Points, in no order, along strands that fork, close into loops and pass close to each other.
Points whose rows are less than 30.6 apart are linked; no others are. Some points are linked to none.
<226>: [ 26 -21  32 -24 -26 -16  23   8  30]
<46>: [-15   4  10 -50 -14 -30  -2   2  16]
<337>: [-19 -42  14 -24   2  -6   3 -14  21]
<574>: [-11 -14  17  -8  -9 -10  11 -27  -2]
<259>: [-21   6   0 -33 -11 -25  -5  -5   5]
<176>: [-11  25 -38  11  21   7 -36  22 -16]
<268>: [ 23 -30   7  53   0  37  33   4  -4]
<429>: [-29  30 -17  -8  -2 -17 -10  -6 -22]
<305>: [ 30 -42  12  14   1  19   8  24  30]
<445>: [  8 -15   4  -5   4   3 -12   1  12]
<692>: [ 31   8   8 -17  -9  -4 -12  17  16]
<576>: [  4  25 -30  15  17  13 -38  17 -23]
<33>: [-28  40 -44   0  21 -13 -20  27  -7]
<481>: [ -3 -12 -10  18  16  15 -21  -6  -8]
<513>: [ 49  11   2  19  -1  15 -13  23   3]
<471>: [ 33 -17  11  50 -13  28  30  15  -2]
<418>: [-27  -6 -14  -9  10  -5 -15  -2  -4]
<29>: [-19  17  -2 -57 -11 -28  -6  18  21]
<293>: [-42  30 -25  -4   2 -23  -6  -3 -20]
<21>: [ 21 -10   9  -7  -4   1  -7   8  14]
<273>: [ 19 -35   7  18  12  20  -5   3  14]
<666>: [  1 -18   2   4   9  10 -13  -6   4]
<484>: [-23 -21   9  -5   1  -3   5 -30  -6]
<645>: [-29  50 -37  10   7 -16 -17   3 -32]
<544>: [ 21 -32   7  35  12  28   8  -2   4]
<659>: [  9  14 -19  25  15  16 -33   3 -24]
<288>: [ 53  25   7   0  -6  10 -15  28   4]
<303>: [ 11  43  -1 -18 -14 -12 -13   7 -15]
<78>: [ 40  -4  14  42 -19  16  22  18  -5]
<4>: [ 39 -10  14  24 -13  11  15  20  11]
<98>: [-12  47 -26   8   3  -4 -22   3 -33]
<184>: [45 -2  4 35  0 20 -6 19 -2]
<444>: [-28 -31   6  12  21  25  29 -59 -16]
<199>: [ 41 -23   9  21  -1  20   3  23  17]
<428>: [ -8  36  -9 -12  -8 -14 -14   0 -21]
<634>: [-15 -22  23 -44 -16 -26   9  -9  28]
<364>: [ -7 -32  34 -17 -18 -16  29 -23  17]
<631>: [ 27  43   3  -6 -14  -6 -17   7 -19]
<617>: [-34 -30   4   2  16  10   7 -37  -9]
<423>: [ -5 -33  28  -6 -10  -6  31 -27  15]
<426>: [ -4   2 -15  16  14  13 -26  -3 -20]
<609>: [-30  42 -21 -39  -3 -30  -7  22   7]
<319>: [ 38 -12   1  42   7  28  -7  15  -2]
<51>: [-31  50 -31 -26   8 -26  -6  30   5]
<432>: [ -4 -34  31   9 -13   2  47 -27  10]
<118>: [ -8 -46  24  14  -5  14  57 -31  14]
<498>: [-37  49 -36   5   6 -26  -7   2 -26]
<715>: [-28  53 -39 -13  17 -21  -8  35   1]
<328>: [ -4 -26  30 -29 -16 -22  19 -15  25]
<202>: [-17  -4   9 -22 -11 -18  -1 -17   2]
<142>: [ 23 -37   6   6  12  20  -9  18  25]
<67>: [-34 -34  -4  14  27  26  10 -45 -11]
<391>: [-13 -37  21  16   4  15  51 -47   0]
<262>: [-20 -34  15  15   9  17  35 -51  -7]
<562>: [-20  36 -45   8  22  -2 -28  26 -12]
<586>: [-12  -7  22 -51 -21 -32   7  -6  21]
<81>: [-27 -11  -6  -3   9  -3  -8 -19 -10]
<473>: [ 37  18   5 -12  -8   5 -17  23   9]
<263>: [ 14 -20  30 -19 -23 -17  25  -3  26]
<12>: [ 21 -28   7  46   8  34  20  -3  -2]
<49>: [  7  50 -17   7   2   1 -28  11 -32]
<65>: [-20  31  -5 -51 -10 -27  -5  18  13]
<168>: [ 20  48  -7   3  -7   3 -22   5 -30]

A fork is a point with three links, a tip a point with one. Leave the first point through the second and follow the links. Name the first fork or tip that comes.
<118> / <391>: <484>
<51> / <609>: <46>
<391> / <118>: <328>
<21> / <692>: <319>

A piece is two or more points that can be reached from each other along the links. Count, over all rows, the pieces, the separate loops (a circle has one, a figure eight two, a Y none), the forks (points with three links) and the tips (points with one).
pieces: 3
loops: 3
forks: 3
tips: 3

Name the points in between on the shortest way along the links from the first point to the second, in order.
<659> / <473>: <426> <481> <666> <445> <21> <692>
<259> / <263>: <46> <586> <634> <328>
<142> / <4>: <305> <199>
<202> / <391>: <574> <484> <617> <67> <444> <262>
<444> / <328>: <262> <391> <118> <432> <423> <364>
